Points, in no order, along strands that fork and pass close to each other.
Two points are linked if the straight distance between their rows is under 88.6. Some points are linked to none.
k_833: [  9  -5  -8  -9 -29 -19 -22 -18 -24  11 -20  20   0 -11  -1   4  32 -44
  19   9 -11 -13  25 -21  -3   3  -9 -16   1   5  18 -22 -13  -6  11 -32
 -20  10 -24   5   6 -11]
k_617: [  3 -21   6 -19  -8   1 -33 -23   3   9 -31  26 -15   1  -9  -6  13 -10
  -5   6  13   2  13 -11  -5   8  -3   4  14  -1   8 -22 -38  -9  -3  -5
 -11   8  -5  14  25  -1]
k_387: [-10   5   1   9   5  18  18  43   9  -6   2 -44  16 -14   3  -2 -31  44
 -19   4   5  12 -20  20  -2  13   8  11   5  16   3  10  26   1  12  11
  -4  -1  19 -21 -12  -8]
k_346: [ 25  38 -21  16 -15 -18   5  -2 -36 -10  13   2  -3  10  14   2   3  -2
  16  -9 -39  -1 -10 -11 -22 -20  -1   3  32  -6  -1  12  11  -2 -12  -8
   5  15   7 -18 -34 -10]
k_827: [-17 -42  21 -31  21  -5   8 -13  26 -10 -23  -6  11 -14 -14 -15  11 -14
  28   1  26   4  28   8   6  13  11   1 -37  15  -3  22 -18  23  35  -2
  -9   1 -12  12  14   9]
k_123: [ 11  -1 -24 -11 -19  -9 -29 -10 -30  16  -1 -15  -6   3  -5 -26  40 -26
  19  17   9 -25   4 -10  22  22 -20 -10  -4  14 -16  -8   4  -5   7 -36
  16   7 -46   3  13 -19]
k_358: [  9   0 -14   8 -28  15 -11   6 -11  20  27   5 -10  31   3  -4  26   1
 -23  17   6 -16 -18   3  31  33 -13 -15 -12 -14 -22 -38  13 -13 -14   8
  18  -2 -33  21  12  -5]
k_781: [  2 -29  36 -19  -2  11   5  21  -6 -15 -14 -30  25 -20  -4 -19 -13  -6
  11   7  -4   1   8  11  11  22   2 -22 -30   7 -10  -3  -6  11  22  -5
  -4 -15   8  -9  -4   5]
k_252: [ -1  10 -27  12 -16  11  13  33   9  -2 -20 -47  -4 -22  16  -6  -8  23
 -19   7   4   8 -11  17  -7   0   2  20  11  23  21  17   7  18   0   5
  17   0  22 -16 -19  -5]
k_410: [  2  -3  31  -4  26  -6  14   3   0  -4  -9   4   9 -23  -7  18 -18   5
  24 -16 -34   6  -2   0 -47 -31  23   5  23   5  11  38  16  35  16 -16
  -4   8  30 -15 -19   0]
k_551: [ -8 -17  32 -24  26 -21  11  20  18 -11   9 -15  20  -5 -13  -3 -19  41
  23   0  14   6   2   2   8  21  17 -11 -32   4  -4  37  35   7  39  14
 -27   7  -9 -11  -3   3]
k_635: [ -9 -33  17 -11  37  12 -41 -20  -4   0 -14  17   5  -6 -27 -24  25 -11
  39  -2 -21   4 -14 -14 -34   9  10  -2  25  -4  -5   0   4  -2  30 -18
  -2   9  19  -6  13 -14]
k_362: [ 12   7 -20  -6  -7 -27 -38 -27  31 -10  -5  -3 -17 -15 -10  -3  14   3
   4   6  -1   0 -19   6 -30  22  20  21  17  11   4 -10  20   1   3   9
 -21  30 -10 -27 -19 -19]
k_211: [  6  11  11  15 -19   1  -3  15 -21   4  19  -8  14  20  -3   4  11  12
  29  14 -22  -3   5  -4   2  12 -16 -42   2 -38  -5  -1  12 -10  -4 -19
   7   0   3  12 -11   0]
k_760: [-13  12  13   2 -11   5 -10   6 -26   8  28  29   8  48  -3   5 -12  23
 -18  -2   6   0 -14 -32  31  -4  -1 -13   0 -14 -28  -4  11 -24  -3  12
  -3   4 -16   7  17   0]
k_937: [-10 -38  -1 -14   8  -2   2  -8  24   0 -22 -14  19 -13 -11 -23  36 -20
  28   2  11 -13  18  12  -3  22   3   0 -29  11  14  13  -6  -9  43  -7
 -13   5 -13  13   6  -7]
k_623: [ 10 -15 -15  -9  13  -6   0  -8  30   5   0  -2   0   0 -12 -20  38  15
  24  -5  25 -16   1  16  -7  23  -1  12  -8  14  21  23   2 -20  23   8
 -10  16 -23  18   3  -6]
k_959: [  3   5  -7 -15  22 -25  -5   5  25 -14  -4  -1 -16  -2  -4  26 -18  38
  16  -1  18   9  -8  -9 -37 -12  31  16  -4 -11  24  45  23  29   6   3
  -8  11  19 -25 -10  10]
k_786: [ -2  14  17   9 -20   6 -10  13  -5  11  22  19   1  39   1  24 -14  26
 -18  -8  -7   2 -18 -34   1   1  10  -4   9 -36   1  11  21 -29  -4  20
 -12  12  -7   1 -10  -3]
k_835: [-23 -10   5  -1  -7  -4  19  -7 -25  -3 -21  -2  -5  -7   4   6   1 -50
 -12  -9 -15  -1  14  -2   6 -30   0   1  13  18   9 -10 -36   0   2 -32
   3 -16  18   2   7 -15]
k_37: [ -3 -25  35 -17   9  35   4  13 -18   7   9 -11  25  19  -1 -18   7  -9
  11  21   0 -16  -4  -9  19  23 -19 -41 -29 -16 -11 -16 -21 -25  11  -8
   8 -36  -4   0  11  -6]
k_135: [ -1   0 -19   9  16  -8   2   3   0 -20  -1   7  17 -20   1 -19  25 -19
  30  -7  -3  -6  -7  23  -3   1 -11 -10  -1  20  -1  -1  13  10   2 -13
  14  10  14   5 -11   5]
k_997: [  8  11  -7  -4 -26  -9 -43 -31   5   5   6  14 -15   2 -10  -9  29 -22
   7   9  -7 -10 -10 -21 -24  24   5   3  29   6   4 -16  12  -9   1  -4
 -12  27 -30 -11 -11 -20]
k_571: [-11 -16  30  -9  20  21  -8  -7 -15  22  24  18  22  12  -6 -29  16 -24
  14  32   0 -15  -6 -14  -7  18 -16 -34   1 -21  -6 -27 -13 -35   9 -30
  11 -15 -16   4  19 -17]
k_487: [ 30  22 -23   1 -28   6   3 -14  -6  19  20  24 -24  26  11  -4  19 -11
 -27  -3  10 -18 -13  -3  17  19 -10  14   0  -4 -13 -35  -5  -9 -28  22
  11   8 -55  12  -3   3]
k_498: [  8  29 -27   9 -14 -10  12 -36 -11   0 -12   7 -32  29  19   4 -22 -26
 -38  -8   2  15  15 -24  17 -18   5  29   8 -13  -7 -26 -39  -1 -31  42
  19   0 -23  -9  -3  -3]
k_451: [-12 -11   2  -2  -1   9  -5 -20   3   7  -2  20 -13  35   5  11  16  -8
 -36   9  24  -7   3  -6  38  -9  -7  -4 -10  -4 -22 -13 -31   4 -17   5
  15 -22 -14  23  29   0]
k_131: [-12  13   2   8  -5  15  21  24 -14   6  15  25   9   9  19  24 -39  31
 -39  -1  -3  16   1  -5  22 -25 -14 -11   1   2 -10 -27   3  -8 -20  27
  -8 -16  26  14  22  20]
k_969: [  7  17 -28 -16  14 -26  -1  -6   6 -11 -23  -4 -21 -12  -3  15 -23   2
  10 -19   8   5   4  -3 -21  -7  14  41  10  19  22  10 -26  18 -15  -4
  -6  12   7  -7   0   9]
k_568: [ 24  18 -57  -9 -22 -32 -24 -13 -11  -6 -39   1 -24 -21   9   6   9 -31
  15 -14 -11   5   4 -18  -3   0  -8  21   7  21  15 -27  -3  19  -4   6
 -15  19   5 -13 -19   2]
k_86: [ 22 -13  -1   8 -11  14  -4  20  10   9   5 -13   8 -13  -1 -19   3  11
  -6  15   2 -11  -3  33  14  34 -25 -17 -20  -4  -3 -42   2 -18  -9   8
   5 -12  -3  21   7  14]
k_152: [ 34  35 -28   2 -27 -31 -15 -19 -22 -14  -9   3 -12  -6  14  -1   3 -19
  15  -6 -29   1  -5 -24 -23  -2  -1   6  21  -1   5 -12   9   5 -12   4
  -8  23 -10 -25 -38 -10]
k_368: [ -4  -9  10  -7  33  -2  23   8  28 -11   3   0  19 -28   2  -9  -7   6
   8  -7  31   2  18  33  25   2 -15   2 -36  18 -13   8  11  22   5  12
   3 -15 -12  14  14  28]
k_245: [ 12 -13   8 -10  21 -21 -32  -8  28 -13  -4  -3   0 -18 -18  -9   2  34
  18  10  -3   9 -15  13 -34  20  21   6   9  -8   0  13  24   5  18   4
 -18  22  12 -20  -9  -9]
k_962: [  2 -25   0 -23   2  -4 -21 -11 -39  16 -16  19   5 -12  -1 -18  30 -38
  24  20  -7  -9  18 -21   8   1 -20 -27  -5   0   7 -30 -23 -14  17 -43
  -4  -7 -10   7  28 -15]
k_150: [ 18   2 -10 -12   0 -19 -23 -21 -32   2 -29  25 -17 -11  -9  11   2 -16
  15 -21 -35  10   7 -22 -23 -16   8  19  36  -3  19 -21 -28 -11   3  -7
 -29  10  11  -5  12  -1]
k_974: [-15 -14  15  -6   9  17  -6 -13  10  10  18  17   0  23  -9  -3  18  -2
 -20   4  38 -16  -3   0  36   7  -9   3 -11   6 -33  -2  -5  -4   0  -5
  12 -11 -37  16  31  -4]
k_514: [  7  10   1   5 -32 -20   9  -8  -8   0   1  10  11  -8   7  11  21 -41
   7  -6 -15 -20  15  -5  -6  -7  -2  -9  -2   7  22  -5  -7 -12   0 -29
 -10   2 -23   3 -15 -11]
k_486: [ 12  -1  -7 -12 -11  -3 -18  -5 -48  22  -1 -14   0   8   0 -29  22 -13
  32  30  -5 -14   9 -13  16  17 -32 -41  -4 -10  -7 -26 -18 -14  -3 -42
  14  -8 -25   8  19  -8]
k_371: [ 13  27   8  16  -3   5  -8  10  -4   8  30  19   4  13  -4  18 -29  35
  -8  -6 -16   4 -24 -14 -23 -10   9   9  26 -30  -3  10  29 -16 -14  12
 -11  12  15 -15 -21   3]
k_981: [-10   4   5  22   7  12  -1 -14   2  -2  16  23  -9  18  -7   9   4 -10
  -6 -19 -11   4 -18  -7 -23 -29  14  11  31  -9   6  14  -8 -16 -10  -6
   4   5  25  -5 -11  -9]
k_894: [  5  18  12   5  19  -8  -3   8  14   9  40  25  20  13 -23 -13  -3  33
  35   0  -4  -9 -15   9 -18  21 -16 -21   5 -13  -1   6  32 -16   1   4
  -5  16 -10   6  -8  15]
k_660: [  6 -22  33 -10  50  -3 -13 -14   8   3 -11  16   7 -12 -22   7   7   5
  49 -21 -40   0  -8  -9 -50 -21  23   1  12  -6   4  40  24  24  26 -10
  -9   6  23  -5  -5  -2]
k_379: [ 14   2 -30   8 -17   8  11  12  31   7  12 -24 -15  -1  14  22  15  24
 -27  -1  23  -7  -7  18  34  21   2  15 -40   2   4  -4  19  -1  -7  29
   3  -9 -23  23  11   9]
k_534: [ 26  10  19   3   6  -8  -7 -15 -38  14   6  16   7 -15 -16   2   1  -2
  38  -3 -56  -5  10  -1 -44 -16  -9 -10  38 -25   6 -12  -2 -27  -5 -24
 -20   2   6  -3  -2  -7]
k_770: [-16 -14   7  23   9  29   0   2   0  -3  21  23   5  29  -3  -8  11  -7
 -12   0   3   0 -27   2   2 -15   4 -12  10 -15 -10  -1  -5 -19  -4  -3
  19  -6  29   9   1  -6]
k_905: [-11 -10   1  10   3  21  11  37  10  -7  13 -23  20  18   6  13   1  32
   7 -11   6   1 -17   2  27  15  -1 -24 -35   1  -3  23  29 -13  11  20
   3  -9  12  15   4   6]
k_19: [-38 -21  -7  10  38  26  27   6  27 -12 -16 -42  -3 -21  -7 -18 -14  -7
 -12   2  25  19   5  42  21   3  -2  10 -18  32 -19  13  -6  29   3  15
  20 -18  23   1  10   8]
k_473: [ -4  -5   3  13  16  -3  16  20  19 -14   7 -44  19 -17  -9 -25  -7  16
   1   4  -4  -4 -21  34  -6  22   9   4   4  12  -3  13  28 -13  24   3
  -7   5  10 -18 -23 -21]
k_913: [ -5  33  -9   1   1 -13  -6  -4  24  -3  22   8 -16  21  -2  20 -36  20
 -21 -10  31   5 -17 -16  -2   4  23  36   3  -5   5   6  11  -5 -17  25
  -7  15 -19 -20  -7   5]
k_477: [-38  14  -9   8  12   6  31   1  28  -1 -12  -1 -13 -15  -2  22 -22 -20
 -14   3  10  13  27  15 -17 -11  -5  19  10  28  23  11 -24  26 -21 -11
   9   0  15   5  -3   0]
k_820: [ 11 -26   0  -6   1  -3  11  -1  17  -2  -7 -53   0 -25 -13 -29   5   8
  -7   4  18 -12   5  37  33  21   2  17 -28  12 -14   1   5 -13  21   1
 -18  -9 -23  -3   2 -15]
k_441: [-10  18 -16   7   5 -13  -7  16  24 -12  33   0  -2   9  -4  18 -24  37
 -13  -2  29  10 -24  -2  11  15  21  16  -9   3 -11   4  51  -4   0  26
 -18  22  -7 -15  -4  -2]
k_607: [ 11  -3 -17   9 -15  19   8   3  11  11  -1 -28  -6  -2  13  14  21   5
 -37  -3   6 -16  -9  18  45   4 -11  -2 -41  11 -16  -8   2   8  -9  13
  21 -35 -11  28  22  17]
k_863: [ -6 -25  17   3  51  19 -24  -7 -14  -5   2   2  22  -6 -23 -36  13 -14
  50   7 -31   3 -22   4 -40   8   1 -13  15 -17 -26   3  19   2  23 -16
  10   4  33 -13  -4  -8]
k_21: [ 13  23 -23   5 -21 -14  18 -20 -10   0   5  22 -13   2  12  11  16 -39
  -5 -20  -2 -18   5  -6   1 -17  -8  18  11  15  15 -14 -19 -13 -20  -2
  -4   3 -28   6 -11  -4]
k_950: [ 15   0   4   2  11  -5   0 -10 -40   1 -12  21  -2 -27  -8   5  -4 -10
  19 -18 -53   8   4   1 -36 -30  -2  11  47  -2   6 -15 -13 -14   3 -19
 -18   0  31  -8   2  -5]
k_217: [ 10  21   2   2 -23  -6  -8  -9 -50  15  27  28  -2  50   8 -13   5  10
 -16  14  -8   1   2 -33  18  -6  -6 -20  18 -31 -25 -13  -4 -31  -5  12
   7   3 -28   1  19  -7]
k_189: [-28 -21   8   4  18  32  12   4  13  -8 -16 -16   0  -1   3  -5 -11  -7
 -20   1  16  10   2  21  26  -5  -8  -6 -18  17 -17  -2 -28  18 -10   6
  23 -30  30  13  18  11]
k_915: [ 14  -2  25 -10  38 -15 -25 -14  21   4   7  17  16 -15 -23  -8   7  27
  50  -2 -34  -4  -7   5 -56   5   7  -8  13  -8   1  22  36   9  13  -5
 -13  17   1 -11  -8   1]
k_565: [-28 -14   8  15   0  21  10   0   5  -3   0   5  -3  28  11  11   4 -11
 -37   6  10   3  -8   4  31 -16   1 -13  -8  -3 -11  -8 -22   2 -16   5
  18 -28  23  15  16  -1]
k_250: [-31 -19  24 -16  34  -1  20  -2  21  -5  -6   8  -8  14 -14   9 -25   6
  10 -11  26  12  20  -1  10 -10   5   0 -24   8   1  36 -29  22  -2   2
   7 -11  16  13  13  20]
k_831: [ -2   9  24  -3  -5 -20 -19 -15 -13 -10  15  23   6   7  -9   1  18  -5
  24  -3 -19   0   0 -21 -17 -11  17 -19  14  -4  -4  26  18   9   9 -23
  -4  17  -7  -8 -11 -10]
k_703: [ -2  28 -24   4  -9  -4   1 -25  19   1   4   7 -33  22   2  14 -19 -15
 -29 -11  24   2  -4 -11   3   3  10  40   7  -3  -3 -13 -25  -2 -36  24
   9   9 -28  -5  -5  -1]
k_66: [ -4  -4   6  12 -12   7   4  27   4  -2  15 -24  25  17  -3   2  20  17
  31   8  -6  -6  -2   5  11  28 -10 -39 -22 -21   2  22  26 -11  14  -5
   6  -3  -5  16 -13  -1]
k_59: [  7  -9 -29  -2 -22  -3 -16 -13 -11   8  -9 -18 -12  -8   5 -12  48 -38
  -2   2  12 -24   1   6  44  -3 -16   2 -25  15 -19  -9   8  10  -3 -24
  25  -9 -29   9  10  -4]
k_947: [ 13  10 -11  -6 -25  -9 -19 -23 -45   8   4  21 -17  30  10 -13  31 -19
   0  11 -14  -2   7 -36  -4  -8  -5 -13  28 -22   1  -8 -16 -28  -1  -5
   8  10 -22  -2   9 -20]
k_941: [ -1 -17   8  -3 -35  10   3  30  18   0 -19 -39  20 -17  16  22 -17  23
 -20  12   3   6  16   3  18  19  10 -15 -43  -2  11  -1   8   7  13   8
 -15 -11   9   7   1  13]
k_300: [  1  11 -40 -16   7 -20   0 -22  29   1 -21   0 -32  -9  -6  27 -10 -12
   7  -6  30   1  25   2 -11   7   2  43 -10  13  24   0 -31  12 -24   2
  -9  10 -17   5   7  11]
k_15: [-14 -24  32   3  19  26  15  16 -15  -8 -12  -4  28 -19   6 -16   4 -34
  23   2 -27   3   5   5 -26 -13  -8 -23   6 -11   4   6   0   6  22 -17
   9 -14  32  -2 -16  -5]
k_924: [  4   8  -7  -4 -22 -18 -19 -27 -28  -4 -23   5 -23  22  11  -8  -7 -19
 -34   1   2  19  18 -27  28 -15  10   9   3 -15 -22 -20 -35  10 -13  16
  16   5 -14  -5  15  -5]
k_883: [-17  -1  47   3  42   4  21  18  12   2  15  10  24 -10 -11   0 -36  20
  18 -17 -16   5 -11  -2 -32 -22   9  -9   6  -3   3  44  32  20  20   2
  -4  -3  25 -19 -22  17]
k_895: [-10  20  -2   8   4   0  15  13  -3 -10   3   7 -16   4  16  25 -37  23
 -19  -2   9  29   7 -12  -8 -32  13   9  14  -4  11  24  -4  26 -18   9
   7   0  32 -11  -6  14]
k_642: [  0 -16  -5  -4 -34   6  13   9  17   4 -34 -29   5 -15  19  17  -9   0
 -16  10   4   1  29   6   8  -5   8  -1 -38   7  23   7 -28  22   3  -4
  -1 -11  18  10   1  18]
k_417: [  8  29  -8  23 -17 -10   0  13 -32  -3  16 -24  11   7  -3  -3   1   6
  26   8 -38  -6  -9   7 -13   0 -11 -24  25 -18 -15   5  19   6 -10 -30
  10   9  10 -13 -33 -13]
k_500: [ 30  26   0   9 -38  -3   0  29 -14   7  -7 -20   8   0  19  14 -32  19
 -25   2 -20   2  -1 -13  -9   8   4   5   5 -26  17 -12   5 -13 -14  12
  -9   5  -6  -7 -18   0]
k_697: [ 10   6  -5   6  13  -2  15  -1 -14  -8  14  33  13  -4   6 -14  19 -12
  22  -9  -8 -10   2  12  -3 -16 -21 -14   6   6   5  -8  -9 -12 -10 -13
  10  -4  11  20   3  11]
k_965: [ -7 -30  15 -24  15   1 -43 -20   4   2 -25  14  -2 -11 -26 -17  14 -13
  17  -1   1   2   0 -12 -20  19   7   7  21  12   5 -12 -19  -5  25 -16
 -15  16  -1   1  23 -12]
k_873: [-12   2  -8  11  18  -6  -2  10  12 -28  -1   5  13 -27   3 -10  -7   2
   3   6   4  18  -9  26 -10  -7   7  -6   9  20 -13  10  24  38   0  -4
  10  17  32 -14 -14   6]
k_338: [-13   5   6 -17  18 -28   1  19  19 -11  13 -14   1  -3  -9  19 -37  45
  -5  -5  35   7  -4  -2  21  14  21  17 -27   9  -5  20  39   9  13  15
 -25  10 -16 -14   8   5]
k_216: [ 17   9 -13   2 -35 -13 -13  -4   1  -9  -6   9  -6  -1  19   7  12  -5
  -8   5  10   5  11  -6  17   2  -2  -8 -15  -5   3  -6  -2  13 -14   8
   4   6  -6   8  -5  11]
k_870: [-11 -21  29 -28  19 -16   3  -9  25  -6 -13  24   9 -12 -10   2  -7   1
  22  -3  20  10  28  -2  -7  -2   7  -6 -22   6  10  18 -17  23  15  -5
  -9   7   2  15  10  22]
k_452: [-19 -18   3   0  39  20  33  18  22 -20  -8 -40  17 -34   7 -28  -9   5
   2   3  19  14   7  43  22  10  -4  -4 -31  25 -15  13  17  22  22  30
   3 -19  10  -1   4  14]
k_70: [ -1 -30   8 -12   3  12 -11 -11   6   4   1 -25  -3  -2 -15 -24  23  -3
 -11   5  32 -16   0  16  42  19  -8  14 -18  10 -37  -1   2  -7  15 -10
   3 -10 -45   3  25 -11]
k_537: [  6  -5  14  12  -9  31  11  30 -18   1   3   4  14   2  18   8 -16  28
 -13   8 -18  14  -2   2  10 -10 -18 -26   5 -16  -6 -13  -2  -8 -10  11
   2 -21  40  12   5  13]
k_342: [-29  18 -13  11  26   7  21   9  19 -10  -9   6   0 -33   2   3 -22   2
  -3  11  10  27   8  20 -30 -18  -3  15  28  34  16   8   0  46 -11  -7
  11  11  31 -12  -9  10]
k_412: [ -2  18  -6   1   4   0  27   3  11   9  10  27  -8  10  16  32 -28  19
 -35  -3  20   1  13   4  26 -21 -16   6 -14   3   2 -15 -16   4 -36  23
  -1 -23  -2  21  20  27]
k_548: [  9  23   9  16  -8   3  -8 -32  -3   5  22  33 -24  12   3  24 -12   6
 -12  -9 -21  14  -9 -24 -36 -34  21  21  39 -31   5  11   9 -14 -20  22
 -11   9  13 -21 -18  -3]
k_347: [ 11 -14  26 -16  -1  27   3  19  -7  18   7  -4  19  25  -4  -3   0  30
   3   6   7 -19  -3  -6  33  29 -24 -28 -34  -3 -14 -16  -8 -28   4  13
  -7 -29 -25  23  27  10]
k_465: [ -9 -25  25   6  -8  28  22  19 -10  -4 -19  -2  17 -18  21  -1   1 -12
 -11  13 -18  11  17   8  -1 -23 -14 -32   0  -8  10  -4 -17  10   6  -7
  10 -26  42   8  -4   5]
k_168: [-23   0  16  11  22  12  18  37  10   4  28   4  22  23  -5  12 -22  32
   9 -25   9  -5 -22  -8  14  -4  -3 -16 -18   2   5  34  36 -17   9  14
  -3   0  14   3  -7  12]
k_949: [  8  -2   6   7 -29   7  -2  35  23   2  -1 -22  16  -9  12  28 -16  27
 -14  10  -3   2   2   1  -9  21   8  -5 -15 -25  23   0  23 -10   4   8
 -17   6   6   1 -16   3]
k_555: [ 23  21   5   7 -36  -6  17  14 -26   6 -14  -9  -1  -8  23   8 -23   2
 -27   0 -28   6  14  -7 -18 -24   0   6  23 -14  20  -4 -19 -12 -12   2
  -6  -3   4 -10 -16  -2]
k_877: [ -8  16  15  10 -18  -2  37   5 -22   4  -2   8   3 -14  17   7 -15 -13
 -28  -4 -20   5  20   6 -12 -40  -7   2  33  14  16  -3 -27  -8  -7 -12
  -6 -13   7  -6  -4  -5]
k_732: [  6  15 -10  -8 -30 -15  -9  -9   8  -3 -24 -18 -13  27   9  18 -15   3
 -16  -9   9   8   9 -41  -4   4  33  29 -10 -21  20  24 -21   6   2  21
   1  17 -24 -14 -15  -4]
k_144: [ -3  -7  13   3  -1  19  -6   2  -9  25  32  22  12  20  -7 -19  13 -10
 -10  34   8 -19 -12   3  12  30 -19 -31  -2 -19 -19 -50   2 -26  -8 -17
  10  -9 -24  17  18  -7]
k_437: [-14  -4  11  -2   3 -11  -1  -4  17 -12   0 -11   2  -2 -10  -3  -6  -9
  -4 -13  17  -3  -3  10   9   5  16  16  -3  16  -6  13  -8   4   4 -12
   2   4  -5  -3  -1  -7]
k_596: [  3   0 -26  -7  15 -16   2   6  35 -12  -2 -12 -15   4  -1  11   0  34
  11  -4  37   5  -5   7 -13   2  22  20 -14   1  29  39   7   8   2  12
  -1   9  11  -5  -4   8]
k_576: [ -6  16 -43   2 -21 -19 -11 -17 -24 -10 -27  -1 -27 -13   7  -1   5 -49
  -8 -11  -9   6   4  -8  19 -21  -5  19  16  26  -7 -25 -13  20 -12  -7
   7   7  16 -12 -10  -6]
k_909: [  9 -16 -29   0 -19   9 -12 -24  16  14 -16 -30 -23  -9   0   4  45 -21
 -24   1  16 -17   7  16  45  -5 -16  12 -41   8 -26  -4  -2  18  -6  -3
  23 -23 -32  20  22  12]
k_889: [  3 -15  17   8  -6  41  13  36   0   9   3 -14  25  -2   9  -5 -13  14
 -14  14 -15  -6  -8  18   6  20 -27 -31 -13  -9   0 -37  -4 -20  -5  13
   5 -30  24  15   4   8]
k_297: [ 10  -2 -27   4  10  -3   6   2  36  -4  17  -3 -15   7  -1  -4  19  26
  -1  -5  39  -4 -13  21  12  17   7  18 -16   4  11  14  13  -9  -1  23
   3  10 -11  12   1   4]
k_624: [-15   8 -25   8 -17 -14   4 -11 -45  -3 -14   4 -16 -14   6   0   6 -57
 -13 -10 -26   3   6  -6   8 -35  -6  12  33  19   0 -32 -18  -8   0 -24
   0  -5  21 -14   1 -19]
k_180: [-19  19 -27  18  -7  22  28  18  26   8  -6 -24 -12 -13  14  14 -15   8
 -37   8  19   7   1  20   3  -5  -8  24   6  26  24   2 -12  18 -21   8
  21 -11   9   3  -1   3]
k_374: [-34   0  42   7  22  11  32  27  14  -1  17   5  27   6  -3  10 -28   3
  -1 -22   1  -1  -4  -4  -4 -19   4 -15  -5   5  12  39  16   3  17   1
  -3 -10  13  -6 -15   9]
k_699: [ 14  20 -21 -13   4 -27   4 -16 -23  -6 -31   6 -26  -6   1  18 -32 -11
  -2 -22 -18  19  15 -21 -25 -24  16  38  31   3  25  -4 -39   7 -15   5
 -11  12  11 -12   2   5]
k_698: [ 12 -10 -21  15 -15   2  -5  15  11   2  -1 -39   2 -34  -1 -29  16   1
  -4  18   2  -7   0  45  27  28 -18 -18 -27  10 -11 -28  29   2  -2   6
  12  -7   6  10  -2   7]
k_102: [  1 -11  21 -10 -12  -9 -21 -13 -21  -8 -15  12 -12   8  -2  -7 -16  -5
 -16   0  -5  16   2 -15   2 -11  15   5  16 -14 -12 -10 -34   1  -6  -6
  -2   3  14  -4  11  -3]
k_448: [ -7  -9  32  14  30  20   1  -4 -24  -1  23  18  26  -5 -11 -19  -2 -12
  31   3 -34   2  -8   1 -33 -16  -4 -21  20 -24 -20   4  14  -6  11 -23
   7  -7  32  -7  -9  -4]
k_53: [  7  15   6   6  26  -4   4   7   5  -1   1   8 -12  -9   1  37 -27  33
   7  -8  -6   8 -12 -13 -48 -37  26  14  21 -12  16  51  34  40  -4  -1
  -1   7  35 -33 -24   4]
k_280: [  9   0 -35  -3  -9  -1  -4 -23  35   7 -11  -2 -35  -1  -3  10  13 -12
 -17  -4  34  -7   5  15   9  11  -6  41  -9   8   2 -18 -21   3 -27  15
   4   6 -28  11   5   4]
k_490: [ -1  13 -12  -8 -21   4 -27 -41 -11   7   8  35 -26  29   6  -3  36 -28
  -2   0   5  -5  -3 -43 -15   3   2   3  38   3   5  -1  -6 -13   3   6
  -2  21 -31  -4   3 -21]
k_767: [ 24  30 -14   7 -22 -10  28 -14 -16   7  25  30 -13  23  22   6   7 -14
 -24 -11   0 -15   0  -3  15 -18 -10   9   7  -2  -1 -23 -14 -17 -32  18
   5  -6 -34   9  -4   6]
k_8: [  6 -11  11  -7  21 -16   3   2   9 -12   9 -30  18 -14 -21 -39   1  15
  18   6   7  -9  -8  33   9  35   4   1 -10  14 -25   2  19 -11  21  -2
 -15   6 -18 -13  -6 -16]

A fork is a point with three links, a tip a point with one. Leave the first point through the second and follow the links. Name the first fork or tip that comes.
k_211 / k_417 => k_642
k_697 / k_135 => k_565
k_144 / k_358 => k_297
k_642 / k_941 => k_410
k_924 / k_102 => k_537
k_451 / k_974 => k_697
k_448 / k_863 => k_703

Follow the links from the first point to the second, and from the first to the third. Name the last point that the two ways share.
k_551 / k_969 / k_465 => k_703
k_123 / k_905 / k_490 => k_410
k_250 / k_245 / k_514 => k_297
k_21 / k_997 / k_152 => k_410
k_448 / k_150 / k_551 => k_703
k_486 / k_168 / k_250 => k_297
k_180 / k_19 / k_362 => k_565
k_820 / k_596 / k_368 => k_565
k_338 / k_412 / k_698 => k_537

Name the points in between on the shortest way along the links from the first point to the second, in order.
k_870 / k_947 => k_827, k_937, k_623, k_297, k_596, k_959, k_53, k_410, k_660, k_915, k_245, k_362, k_997, k_490
k_873 / k_760 => k_342, k_477, k_180, k_252, k_387, k_473, k_8, k_820, k_70, k_974, k_451, k_565, k_770, k_981, k_548, k_371, k_786
k_555 / k_53 => k_877, k_835, k_624, k_576, k_568, k_152, k_346, k_417, k_211, k_66, k_905, k_168, k_374, k_883, k_410
k_698 / k_699 => k_86, k_889, k_537, k_465, k_15, k_448, k_863, k_635, k_965, k_617, k_102, k_924, k_498, k_703, k_280, k_300, k_969
